Each row is a point on a landscape with many valleys, with its height.
From any point a ball rolls to the lowest of the 2 points nearest to it. It stops when none of these is lower. Distance is the straight distance between rows; heights are no part of it.
veme h=290: [-21  13   8 -42  23  24 -26  13  31  28 -22 -33 -15   4 -28 -18 -14 -25
 -41   0 -22  26 -30  -2  -4  19  16   1  -2  -5   9  30]
subeb h=255: [-37 -43 -38 -12  22  17 -20  -5  -4  11 -10 -38 -38 -14 -33  10 -43 -12
  -9 -51  -3  -5   3   4  -3  36 -23  22   4   8   4  30]
gatal h=390: [ 14  11  44 -31   5 -50  17   5  16  27   0  -8  -4  17  31  24  25   2
 -10  12   7  -7  -8  -9  31  41  64  23  21  -2  24  49]
fida h=126: [  8 -33 -16  24  33 -28   1  12  20   5   3   3  -4 -40 -20  14  22   0
  15 -13  12  -2   2 -27 -28  18  -6   6 -12  15 -29   7]
tivid h=202: [-40 -50 -33  34  23  15   1 -22 -20 -17  11   8  -8 -11 -49  -9 -28  -5
   1 -28 -23 -13  26  26 -11 -10 -59   3 -19   5 -13 -58]
det h=517: [ -4   4 -16 -35   5  46 -47   3  19  11 -11 -32  12 -40 -30  -7 -15   1
 -27   5   3  10 -24 -39 -35  -9 -15  -8 -23 -16 -55  13]
Sugof h=488: [ 15   3  -2  14 -16 -17  -2  -3  18  -3  27   8  13 -20  17  -8 -12   4
  -4  12   6  10  17 -31  22   6 -21  -7 -26  12 -79 -18]
res h=219: [  5  20  44  43 -29 -62   6  16  26  19   7  32  18   6  34  -4  27  17
   3  35  14  -9  -7 -38 -30   6  17 -31  -4 -16   4  -8]
Keti h=430: [  6 -25   7  35  46 -58   0  32 -32  10 -11  -6  15  13  23  13  37   3
   7  -6   7  -4   7  14  19  27  30  37  13  39  -6  16]
ruk h=297: [-37   1  -4 -33  23   7 -34  -6  27  -1  -3 -29 -13  14 -32 -23  -9 -25
 -56  -3 -21  11 -17   1  22  23   4   6 -27  -2  -3  13]
Vepo h=17: [ 24 -14 -30   3 -14  19   1 -28  27 -17   8  22  -9 -37 -17  17  -5  -6
  19   7  10 -12  25 -36 -13 -23 -26  -3 -25   1 -43 -23]
Fizi h=340: [-17   5   5   2  14  -4 -32   1 -10 -41  13  -9  20  36   3 -30  37   5
 -37  15 -20  25 -14   8  54  -4  10  -1  -2  17   8 -13]
kapi h=170: [-33 -18  -3   3  30 -10   5   7  -5  14  13 -24  -5 -18 -21  -7 -27 -17
 -22 -29  -6  20   0  17  -5  31 -12  16 -14   3 -40   2]
megaz h=177: [ -8  -6 -32  10  16  15 -43 -11   4 -18  11  -9  22 -25 -27 -14  -7   0
 -24  16  12  -3   6 -13 -18 -14 -21  -6 -54   6 -57 -45]
Zota h=237: [-41 -31 -46 -33   2  51 -56   7   1  34 -26 -52 -46 -21 -28   7 -64 -12
 -16 -36   0  -4 -17  -5  -9  28 -37  17   9   4   9  43]
kebi h=37: [-35 -27 -24 -28  -7  42 -14 -45  19  -8   5 -26  -8 -31 -38  -3 -61  -6
 -26 -15   3 -11  22 -10   1  -1 -42  -4 -46 -13 -48  -4]
Dova h=169: [ 23   1 -20 -23 -39  52  30  -5  18 -28   2  18 -12  -7 -37   9 -30 -33
  10  -7   2  -9  20  12 -26 -78 -49 -24 -23 -29   3 -27]
ton h=487: [ 36  18 -23 -53 -25  72  19  15   5  -8 -35 -15 -23   1   6  19 -56 -39
  26 -18  14   7  -3   4  -6 -39  -9 -10   9  -7  27  30]
dapos h=213: [ -5  -7  13   3  39 -36  38  16  -6  29 -21 -18 -22  -6 -25  24   6 -22
   8   1  10  -6  12  29 -39  15  40  15   9  15  24  22]
Bigu h=233: [-28 -10   3   4  20 -21 -29  -4  35 -16  21   6  11  -9 -34 -22  38   1
 -41  21 -10   4 -15 -24  11   4  -7  -5 -47  -4 -25 -28]
fuvi h=139: [-61 -43 -46  14  18  35 -54 -24 -24 -11  13 -31   0  -9 -46 -19 -58  12
 -26 -35   8 -21   8  14 -16   9 -54   1 -38  -6 -10 -43]
rinop h=101: [-33 -18 -27 -15   6  53   5 -18  11   1 -12 -16  -9 -36 -49   6 -67 -22
   2 -28  26 -15   5  14 -63 -19 -38 -16 -38 -23  -7 -13]
vulel h=472: [-12 -31 -21  26  27  -2  26 -11 -18  -7 -17   2 -29  -3 -31  21 -15 -25
  24 -21  -3 -11  33  34 -18  -5  -3  19   6  15  17 -11]
ziv h=495: [ 30  16 -26 -46 -17  75   6  15  13  -3 -27 -13 -15 -13 -14  10 -62 -47
  15 -18  28  -8  -2  10 -36 -47 -26 -18 -24 -16  -1   9]
nupiv h=245: [-19 -14  20 -37  -2 -24  13  -8  52   9  38 -10  -2  -9 -21 -25  24  -1
 -47 -10 -40  14 -15 -23  36  18 -13   5 -28 -19 -41  27]
dimuv h=284: [-49 -18 -16 -32  16  22 -34 -31  39  -4  -4 -31 -29  -3 -46 -16 -32 -15
 -47 -18 -17  -4  -3  -4   9  27 -13   3 -32 -18   1  20]
Tomer h=510: [ 22  14  -5 -43 -16  63 -29   1  28  -3 -22 -12  16 -34 -25   1 -29 -11
  -6  12  12   2 -11 -35 -45 -39  -5 -27 -34 -26 -50  11]
Malag h=140: [-11 -19 -34 -10  13  47 -35 -26   1 -11  20 -18  26 -24 -41 -11 -33   2
 -27  12  15 -13  13  -7 -44 -33 -35  -6 -55 -19 -59 -56]
runup h=137: [-19  -1 -14   5   7  36   9  -6  11  -4  -9  -1  -1 -24 -50  -6 -24 -25
  -2  -1   9  -4  12  27 -67 -39 -23 -28 -40 -18  -8 -40]
Peto h=502: [ 21  14  -5 -52 -23  84   1   7  32  -5 -32 -12  -3 -29 -22   7 -58 -35
  13   3  25  -9  -3 -17 -39 -51 -11 -28 -37 -28 -24  16]
Nufid h=171: [-24 -26 -26   5  -4  36   3 -21  -8 -22  14 -10 -12  -3 -54 -13 -42 -10
  -5 -21 -19  -4  21  24 -15 -30 -56  -9 -10 -16  -8 -37]
dud h=116: [  1  41  41  11   5 -34  -3  35  -2  21  -7 -13  14  19  15 -13   5  -4
 -19  20  -1  22 -12  12 -10   7  32  -8   3   2  -4   1]
rame h=282: [ 31  24  20  20 -57  -8  48 -13 -10 -12  20  66   9  13  39  13  31  17
  44  30   5  -5  16   6  -1 -44   3 -19  28 -19  30 -39]
Teka h=604: [  2   2  63  34 -12 -75  14  -5 -39   7  28  25  34  37  85   7  22  52
  -1  31  17 -34  -7  -6  51  43  32  22  39  -1  24   8]
suz h=278: [  2  21  34  25 -39 -41  44 -12  30   6  -2  49 -16  -5  13  31   5 -18
  22  50  13  -9  36  -6 -11 -15  21  -8  -2 -13   2 -22]
buri h=540: [-12 -30  20   0  37 -64  11  -8   5 -21  20  18   3  27  11 -15  58   4
 -27   0 -30  -9 -11  -2  81  34   1  52 -10  17  10   3]
mit h=120: [ 12 -30 -58 -14 -11  49 -27 -21   2 -25 -18 -23 -32 -20 -25  17 -33  -4
  22 -31   6 -15  13 -30  -7  -9 -41   4   0   5   4  24]
tekag h=221: [-28 -17 -51 -31  -5  72 -75   9 -12  20 -17 -55 -21 -24 -28  -3 -66  -1
 -25 -23  -9  -2 -18 -10 -18  -2 -54   7  -2 -10 -18  15]
niz h=468: [ 39  40  44 -13 -26  10  27  23 -38  25 -11   6  18  10  51  12   9  30
  33  12  10  10 -25  10 -13  -3  39  -7  66 -11  43  32]
nadu h=212: [-30 -10 -52  12  24  45 -23  -5 -32   8  -9 -26 -11   1 -24  -6 -59 -24
  -2 -48  15 -12  14  46 -26  -2 -26   1 -16   7   4 -31]
muvos h=435: [  2   2  10 -15   2  -7  31 -23  -2   0  -1 -16 -26   5   0  23 -21 -16
   7  -5  -5   8  29  22  30  13  19  20  17  14  -4  30]
nama h=308: [-53 -36  -6  -1  13 -10  38 -46  23  -7  15   4 -39 -14 -48  10 -34 -22
  -7 -12 -15  -4  28  20   7  17 -30  16 -17  -4   1  -8]
metef h=248: [ -6  -5   9 -12  25   3  42   8   9  18 -37 -23 -30 -13 -34  24 -26 -37
  18  -1  19   0  11  31 -55   3  28   2   2   8  43  23]
fati h=240: [ 23  20  13  14 -41  -7  48 -11  15  -8   2  50  -9  -2   4  20  17 -16
  35  30   4  -1  26   3 -11 -48  -8 -21  -1 -15   9 -39]
beden h=478: [ 28  19  -6 -42 -26  44  32  -1  -4  -7 -19 -19 -21   6   8  21 -41 -24
  28 -17  -2  17   6  15   9 -26  -2  -5  31   0  15  33]
noba h=158: [  9 -11   9  24  21 -46  -5  23  27  12   6  12   9 -26  -6  -1  50  12
   6   4   2   0 -17 -41 -27  18   5  -3 -11   8 -20   9]
Gal h=428: [ 32  -1  -7 -13   3   1  17  33 -20  25 -15 -25 -10  -6  17  37 -11 -20
  32 -11  23  13  16   9 -12   9  39  12  40  27   3  37]
zoz h=112: [ 54  50 -21  -4 -14  44 -15  35 -22   5  -7  10  22  31  21 -19  18  -8
   4  -4   1   4  -4  24 -33 -57   6 -37 -12   3  21 -36]
fidag h=283: [-22 -29  -6 -18   0   6  28 -30  12 -15   3 -18 -34  -1 -33   5 -15  -4
  -2 -28 -35   7  13   0  20  11 -36  15  15   0   6  33]
fegin h=415: [  1 -26  10  36  33 -45  25 -17 -18 -11 -14  24 -15   9  -1  30  47   4
  24  17  -6 -19  28  14  20   4  34  32  18  25  33 -10]
Mem h=160: [-10  12  57  24 -22 -50  11  -2 -19 -17  45  34  42  33  42 -23  48  52
 -11  37 -14   6 -20  -4  44   6  10  -3  20  -9  20 -23]
bag h=426: [ 11  23  30 -39 -35  19  29 -21  38  -8 -24   4 -15   4   5  12 -18 -13
  13  16  -3  18   6 -15  19  -9  30 -19   8 -13   7  46]
dilo h=134: [-22 -11 -18  24  36  -1  -7  17 -29   2  -2 -19   4   1 -13  -9 -17 -14
  -8 -28 -10  18   4  33  -8  10 -13  18  -8  18 -27 -16]
keres h=512: [ -2   6 -24 -26  -9  36 -40  -4   3 -12   6 -23   5 -12  -3 -20  10  16
 -27 -10 -24  23 -21 -30  29   3 -25 -10   7   0 -38  21]
Remoz h=384: [  6  27  17  12 -32 -13   8 -34  16 -27  14  38   7  19  16   2  28  10
   8  40  -5  10  19  -6  36 -12  21 -19   2  -7   7 -27]
Baf h=194: [ -3  11   6 -10   0  12  -1  -6  29   3 -17  -6 -10 -17 -20   5 -13 -22
   0   5  10  12   6  -7 -20   0  21 -14 -19  -2 -17  12]
bamu h=59: [ 49   4 -44 -33 -21  71 -21  -8   2 -24   3   0  11 -24 -18   7 -12  -3
  10 -13  10 -11  -4 -25 -32 -54 -50 -13 -22 -15 -31 -15]
Dati h=359: [ 14  28  49 -14 -43 -24  16   0  30  15   3  30  13   1  40   4  14  30
  16  26  19   5 -21 -29  -3  26  48 -29  29 -27  28  47]
kap h=380: [ -6  -7   7   5   5 -39  24 -40  23 -16   7  30 -24   5   1  20  35  -4
   7  25 -13  -9  23  -8  44  19  24  20   6  11  17   4]
gipu h=249: [ -8  28  51  36 -30 -49  -6   4 -32   7  16  35  43  38  77 -19  32  63
  -3  44  25 -23 -34   5  -5  26  42  -9  33 -21  61  -3]
lomuf h=205: [ 39  21   3 -12 -49  30  47  -1  26 -18   4  42  -6  -8 -10  19  -4 -27
  31   9   8  -7  18   5 -22 -68 -19 -27 -15 -21   4 -29]
fel h=224: [-35 -64 -19 -13  41 -33  -4  -9  30   2  36  -1 -11 -23 -37 -31  16  -6
 -42 -34 -27 -14 -17 -18  33  39 -43  37 -48   0 -29  -9]
Gudig h=86: [  0  31  52  26  -9 -53   7   1 -13  -8   6  21  21  36  34  -7  43  23
 -12  41  -3   2 -11   4  15   5  32  -4   9  -7  29 -18]
Dumez h=247: [-45 -64 -35  -2  33  -8 -31 -19  14  -6  11 -15 -24  -9 -46 -17  -2   6
 -32 -40 -29 -22  -9 -19  25  38 -44  33 -28  -2  -4  11]
kobig h=427: [ 52  29  -1   1 -17   7  40  23 -11   9 -23  10 -13   6  17  27  -9 -30
  42  -5  24  -8  22  27 -35 -35  19 -11   5   8  15   2]
fup h=524: [-16 -35   2 -11  48 -56   6  -4   8  -1  10  -9 -13  18  -7 -11  41 -10
 -32 -23 -21 -14 -10  10  53  40  13  52 -12  14  16  22]
Mef h=285: [  2 -15  45  47 -25 -89  28   2  15  12  38  56  11   5  53  -2  30  35
  12  33   1 -16  -3 -45  25  29  -4   3  19   1  -1 -16]
pezuv h=189: [ 20  21 -12  12  16  15  -1  24 -35   4 -23 -17   0  16   3  -9   8  -8
  13 -10  -7  14   5  35 -22 -22  11   0  14  14  16  -8]
Mak h=195: [-29 -30  -5  -7  33 -22   1  11  14  19  21 -16  -3 -28 -34 -11   2 -11
 -31 -33 -19  11 -21  -6   0  35 -22  25 -21  -6 -35  14]
suret h=568: [ 19   9  22  71 -34 -52  16  11 -31  -4  28  70  29  34  70  -7  34  37
  27  37   9 -18  12  -4  19 -14  -4 -13  20   1  17 -65]
Pumid h=259: [-25 -12 -17 -20  17  40  10   2  14   8 -43 -30 -31 -17 -49   9 -58 -37
  13 -21  18  -5  -1  16 -59   1  -3  -6 -12   0  42  22]
zuf h=402: [  6  21  18  -9 -47  -2  21 -37  29 -21  17  36   9   1  23  -4  29  24
  15  27  -6  11   6 -27  42  -3  11 -24  16 -13   3   8]
puzab h=505: [  6  17 -17 -32 -18  47 -26   7  -4   3  -5 -27  -2  -3  11  -5  -8   3
 -10  -9 -17  33 -22 -14  29  -7 -10  -9  33   4 -16  29]
domu h=406: [ 56  14 -13   1  -1   8  30  21 -39  10 -24   2  -6  12  27  34  14  -3
  52  -9  18  -8  11  20 -21 -23  35   4  42  17  38  16]
bub h=220: [ -7 -20  19 -16  14 -72  20   7  47  19  36   6  -4  -6   4 -21  35 -13
 -31 -13 -15 -10 -14 -25  43  39   4  30 -33  -7 -32  13]
dob h=498: [ 14   3   5  -5 -25  -3   7 -20  33 -10  22  13   6 -23   5  -4   9  17
  -2  12  -5  16   6 -44  23   4 -16 -17 -12  -2 -56   8]
vuse h=455: [  5 -11 -33  14  13   9  33   4 -16   5  -4   0 -17 -17 -18  22 -36 -34
  33 -36  18  -4  32  41 -36 -14 -15   3  -6  12  -9 -17]
Sizup h=452: [  4   6  -6  -5 -18  11  30 -32  11 -21   5   2 -22   1 -11  12 -23 -22
  10  -1  -9   9  37  16  22 -21  -7  -3  -3   1 -11  -7]
zutel h=163: [  1  42  26   5  -8   3 -15  29   7  10  -4 -15  20   7  -3 -23  -9 -10
 -24  25   2  22   0  12 -28 -16  17 -35 -27  -3 -30 -17]
zad h=445: [ 12  -2 -37 -16  20  30  -2  31 -26  37 -30 -43 -22  -8  -4  27 -37 -37
  24 -29  21   7   8  32 -30   5  17  12  26  26   8  26]
zire h=93: [ 23  -8 -34 -30 -19  66 -15  -8   1 -13  15 -11  12 -25 -36  -5 -35  -6
  -9  -9   2 -10   7 -10 -37 -56 -54 -13 -31 -24 -47 -34]
mubo h=493: [-28 -38  -5  14  48 -22  12 -24 -13  -8 -21 -12 -33  13 -38  18   4 -17
  -1 -18 -14 -15  23  31   3  21  16  40   8  10  39  10]
dek h=343: [ 28  21  11  28  11  -6  -3   4 -53 -13 -16  19  24  33  47   0  53  38
  24  15   6 -10  -5  29  22  -6  46   7  34  12  44 -11]
dolu h=496: [ 22  32 -11 -27 -15  42 -15  13 -22  10  -9 -12   5   7  29   3   7  13
  12  -5  -9  34 -29  -3  20  -3  11  -8  53   2  13  27]
geb h=263: [-17 -13  11 -35  -8   6  23 -13  28   0  18 -16 -14 -10 -27 -10  -1   3
 -25 -16 -40  23  -8 -17  23  13 -28   6   1 -15 -25  41]
gabep h=483: [ 16  37  34 -13 -20   2  -5  24 -24  24  -1   4  25   9  43  -6  25  35
   9   7  -2  26 -38   1  10  11  30  -7  57  -9  21  27]
zuzo h=201: [ 20  28 -14   4 -12  28 -18  12   1  -7   5  -5  18  -1 -12 -17  -8 -20
 -13   9  12   7  13  16 -28 -43  -3 -35 -37  -6 -34 -46]
mose h=558: [ -4 -22  29  23  16 -75   7  -7   2 -15  24  41  13  19  27  -8  62  20
  -5  26 -14  -8  -7 -12  65  32  12  25  -6  21  10  -9]
medoz h=90: [ 31  -4 -47 -32 -28  66 -23 -15   7 -29  -4 -10  -5 -21 -14   7 -13   7
  15 -17   0  -1  -4 -37  -4 -37 -41 -13  -2 -11 -16  14]
Giv h=511: [-25 -29  -8 -10  48 -31 -10 -11   1   0  -6 -23 -27  19 -21   4  13 -18
 -23 -22 -15 -12   1  18  29  45  17  44   2  10  26  27]
Fum h=207: [-23 -16 -21  -8  18   5 -46 -26  32 -22  11 -10   5 -18 -34 -16   6  -1
 -40  15  -5  -7   2 -31  17   6 -13   2 -50   1 -47 -15]
Sav h=77: [ 15 -29 -26  29  12 -25   5 -15  21 -14  16  38  -9 -35  -6  15  23   5
  29  13   0  -8  22 -39   9   9 -18   6 -13  25 -37 -28]
pavit h=72: [-32 -23 -41 -27  -7  62 -26 -31   3  -1 -10 -32 -16 -30 -36   3 -89 -14
  -4 -35  26 -25  12   2 -34  -4 -48  -6 -39 -16 -11  -5]
Gazef h=149: [ -7  13  35  23  11 -51   0   7   5 -13   9  23  11  15   1 -11  55  10
 -17  26 -13  10 -12  -4  15   6  21   4  -5   4  14 -19]
Dar h=634: [ 14  23  36  36  -4 -26 -10  44 -60  10   9   2  46  34  60 -17  27  33
   1   7  -6  17 -19  19  22   0  11   6  38  10  -6  -7]
zim h=518: [-10  -7 -25 -36   9  30 -54  16  17  16  -5 -32  -1 -31 -14  -9   5   6
 -34 -12 -16  18 -39 -43   0  14 -20   8  -1  -2 -37  37]
Nudas h=314: [ 28  31  29  20 -67 -18  36 -17  -2  -4  29  50  23  18  56  -1   5  34
  37  26  12  -6   8  -9  10 -10  10 -31  37 -23  12 -15]
kune h=236: [-27 -14 -46  -2  19  49 -28  -3 -11   4 -33 -30 -31   1 -41  -8 -61 -22
   9 -36  10 -15   9  31 -49   1 -22   0 -13   4  41  -4]
bev h=586: [ 12  10  48  63 -27 -64  19  -4 -55  -2  23  46  36  44  84   4  21  52
  19  40  17 -40   2   5  23   8  17   4  38  -5  28 -33]
gapu h=539: [ 13 -23  17  50   1 -42  13   2 -28 -13  10  57  33  11  46  -3  60  54
  37  15  -3  -8  -8 -13  26  16  13   5  35  13  18 -17]
fizo h=182: [-47 -30 -38  22  43  22 -17   9 -46  14 -15 -31  -3   1 -20  -3 -48 -17
  -4 -55   3  -1  10  47 -18  16 -24  18  -2  14   4 -13]
sados h=523: [ 12  -1   6  17 -24 -18   7  -9 -15 -14  28  44  33   2  48 -10  45  61
  27   7  -2  11 -18 -17  38  24  10  -7  41   2   9   7]
Vir h=372: [ 10  28  47 -25 -17 -20  18  -1  35  18 -14  12  -3   6  18  11  20   6
   5  20   7   5 -17 -25   1  25  65 -15  24 -14  35  44]
kere h=471: [ 16  11   3  48  -5 -42  13  17  -2   9  13  15  13  -4  22   6  -5  -6
  18   8  15   4  23   3  -2   6  -2  -3 -15  18 -45 -31]
Damu h=342: [ 13  34  49   0  30 -33 -13  28 -48  30 -21 -17  19  26  56   3  48  28
  -9  28  10 -11 -29  11   5  32  67  23  42  17  52  24]
goru h=165: [ 14  37  30  -5  18 -22   9  21  -6  27 -27 -20  -9  13  13  13   3 -10
  -2  18  10   7  -1  19 -17  16  56   5  16  15  22  23]
sot h=368: [ 18  24  23   5  25 -19 -16  32 -57  26 -21 -19  21  23  60  16  36  23
  14  10  13   1 -15  21  21  22  54  25  57  28  30  24]
zuka h=272: [-32 -12 -12 -27  23  26 -36  13  10  19 -27 -40 -32  -3 -46 -14 -17 -11
 -33 -22 -29   8 -39  -6 -20  21 -14  11  13  -7  34  38]
dozi h=198: [-15   7  35  25  -4 -49 -13   9  26 -19  32  26  25   8   0 -25  53  11
 -32  41  -9  12 -16 -22  17  -3   7 -17 -29  -1 -11 -32]
sepad h=414: [  1  28  28 -42 -39  19  12 -33  43  -7   4  15   9   7  22  -8  14  21
  -1  24  -7  19  -6 -25  44   4  27 -30   9 -10   5  40]
fepos h=178: [-34 -30 -17  37  38  -7  -6   3 -23 -15   9  -1   4   4 -40 -18  -1  -7
 -12 -17 -17   5  10  33  -1  -3 -31  10 -17  15 -14 -41]
Pem h=252: [  1  -2  30  51  -8 -85   6  14  23  14  17  35   8   2  36   7  31   9
   5  31  18 -13   4 -37   6  22  10  -3  -9   9 -13 -16]
zesef h=176: [-24 -16 -52  15  35  40 -67   4 -26  -8  -8 -33  11  -7 -39 -27 -15   1
 -25 -17   1 -11  -3  12 -36 -12 -38  -2 -34   4 -13 -35]
rebod h=200: [ -6   0 -51  -8  23  57 -69  17 -17   8 -20 -44   2 -17 -20 -14 -26 -11
 -21 -15   6  -5 -12  -1 -35 -13 -27   0 -18   7 -19  -9]
suta h=466: [ 23  -4 -23 -20 -28  34  47 -28   9 -31 -10   5 -29   2  -5  24 -32 -23
  33 -14   1   1  29   8  19 -35 -20   0  10  -1  12  15]
zako h=619: [  4  20  59  31  -6 -59  -6  34 -50  16  20  10  47  42  81  -9  24  47
 -10  17   7  -4 -27   2  27  31  24  16  41   1  14  14]
Zirov h=141: [  4 -18 -29  -9 -27  57  18 -13  -2 -27  14   2 -15   3 -43  -2 -41 -24
   2 -23 -13 -10  27  26 -18 -62 -61 -15 -17 -23   3 -42]
Sano h=646: [ 31  19   5  35  -1  -5   0  44 -44   4   7   2  34  21  37 -15  22  15
  13 -10 -10  20  -5  17   1 -15 -11  -3  27  11 -28 -20]
mika h=295: [ 10  35  51  32  10 -33  -5  15 -58  10 -14  20  36  35  64 -13  53  57
   4  39  16 -24 -25  23  -3   9  54   7  29   4  67   0]
sisov h=211: [-16  16  47  17 -44 -43  -5  -6  -7 -12  40  43  49  30  60 -31  33  67
  -8  44  11  -4 -37  -5  27  28  31 -21  21 -28  40  -8]
disi h=190: [  8  22  34  26  -6 -45  -8  31  29  23   3  14  18 -14  10 -10  37  18
  -4  20   8   8 -25 -36 -41   9  18 -25  -9 -10  -7  11]
bet h=409: [  5   4  27 -45  23 -23  11   4   1  32  -4 -38 -20  11  15  23   5 -12
 -19  -6  -7   4  -6   9  38  41  48  38  36  12  13  55]
fudu h=554: [ 17 -11  10  62 -11 -41  18   8 -28 -17  20  61  32  20  47  -6  47  40
  35  25  -9  -4   4  -5  26  -9  -8  -4  23  15   7 -53]
mome h=405: [ -1 -11  26  17  56 -48 -11  42 -44  20 -17 -17  22  21  33   8  52  12
  -8  -7  -1  -4 -14  20  29  32  41  50  25  34  14  30]
rin h=164: [  2  25  30  -8 -15 -30 -12  20  17  14  16  -5  18   6  29 -14  11  10
 -27  10  -4  28 -20 -24  29  23  17 -10   2  -1 -36  20]
fabo h=376: [ 50   6  -8  39  10 -16  16  16 -49   0 -17  20  12  21  46  21  40  15
  46  -5  13 -15  19  26   3 -14  30   8  30  24  26 -11]
Padas h=450: [ 43  30  13 -28 -26  24  23  25   3  11 -27  -3   3  -9  30  16  -1   1
  47   7  29  14 -19 -12 -29 -12  39 -21  42  -2  40  43]
busim h=147: [ 63  50 -24 -31 -24  67 -16  23   7   4 -20  13  12  13  10 -12   0 -19
   9   0  13  -6  -3   6 -41 -59   8 -47 -30  -7  23 -22]
devi h=329: [-46 -20   3  11  14 -28  42 -42  27  -9  11  21 -33  -6 -40  12  -4 -29
 -10  14 -21  -1  33  21  25   9 -13  17 -15  -2   0 -27]
bitig h=266: [-51 -50 -23  -9  24   7 -35 -33  31  -7  11 -18 -22 -22 -61 -13 -22  -1
 -37 -22 -13 -23  -6 -16 -10  25 -38  12 -41 -16  -2  -4]
Pado h=437: [ 29  11  13 -35 -27  21  37   3  34  -9 -27   5 -12 -18   7  32  -9 -15
  38  12  27   9  -2 -24 -14 -19  29 -21  16  -6  22  48]
femut h=106: [-52 -29 -44  -8  -1  65 -59 -14 -24  14   2 -37  -4 -14 -38 -11 -84   3
 -18 -44  20 -23  -2  16 -45   2 -54 -11 -32 -24   3 -34]
meze h=341: [ 15  43  48  -4 -64  -5  22  -5  -4  13  13  32  29  20  69  -3  -7  41
  24  27  23  -2 -15  -4   0  10  41 -32  40 -32  33  21]
regi h=357: [-20   3  15  14  -9 -30  25 -34  32 -18  11  32 -20   0 -10   5  20 -15
  -5  38 -13   4  30  -5  34  -4   5   3 -13   1  -6 -30]
bir h=422: [  1   5   7 -36  15   5  12  -8  -9  14 -17 -39 -31  11   3  26 -19 -19
  -7  -6  -6  10   9  17  30  29  34  26  35  17  11  49]
Rabo h=167: [-10  14 -11  10   8  15   3 -10  16  -6 -14  -2  -5 -12 -31  -2 -14 -27
  -3  10   7   1  16  17 -40 -21   5 -18 -36  -2 -11 -26]
zigu h=441: [ 25  10 -17  13  -4   4  45  11  -3  10 -17   6 -18  -9  -4  29 -25 -40
  41 -13  26  -5  33  41 -43 -23   7  -4  -7   6   6 -12]
lono h=225: [ 14 -10 -28   8  16  34  -2  25 -29   2 -29 -16 -12   3 -19   8   1  -2
  29 -32 -15   8 -10  12 -29 -20 -13   8  36   8  27  13]
bur h=316: [-19   9  -3 -11  22  -1 -31  -1   5 -20   0 -23   1  20 -15 -20  10  -9
 -36   5 -22  21 -15   7  33  10  13   2  -6  12   1   3]
molon h=153: [ 26  33 -32  -1  10  48 -17  41 -39  17 -21 -18   7  22  -1 -18  -6 -20
   1 -19 -11   7   1  44 -38 -42  -6 -13   1   8  13 -24]
tavu h=60: [ -8 -30 -34 -12  -3  26   0 -42  25 -24   6  -5 -17 -35 -34   9 -29  -7
  -1  -6   0  -9  24 -28  -4  -9 -42  -2 -29  -4 -43  -7]
Lita h=250: [ -7  -6 -15  -7  17  34 -22   5  -7  -7 -36 -29 -25   9 -36  -5  -3  -6
  -2 -19 -24   9 -16   4 -20  -5 -14   5  25  -1  44  23]
dupo h=453: [  4 -17  -2  46  25 -52   7  19 -14   0   4   7   7   3  16   7  22   1
  12  -3   8   3  15   7  12  16   9  18  -8  36 -25 -17]
mozaf h=193: [ -6   4  29  -2 -17 -58   4   0  45   9  36  13  14   3  23 -22  35  10
 -27  12  -7   3 -12 -38  45  32  12   1 -20 -11 -30  13]
mizu h=509: [ 18  -2 -11   3 -18   2  -4  -8   0 -17  28  13  20  -9  20 -12  31  36
  12  -7  -7  17 -10 -40  41  11 -16 -11  17  11 -29  10]

Call two points neighbours if one is among the 2 nearest of the other. Go from one point of each pair to the other, from neighbour to neighbour, staying as low as possible. Name the highest point that can't be avoided.
kebi / bamu -> mit
Zirov / dilo -> tivid
bamu / Gudig -> Bigu
kebi / Vepo -> tavu

Two balls start at each pair of points below. Name the first point that both come to, or write never.
Pumid / dimuv -> dilo
vulel / dupo -> mika
beden / Lita -> never

For each start below, name the point where the ball stops.
dob -> Gudig
veme -> zoz
fup -> Gudig
mome -> Gudig
Pem -> Vepo
Gal -> Gudig
det -> Zirov
Mef -> Vepo
tekag -> pavit
bur -> dilo
gatal -> Zirov
rame -> Zirov
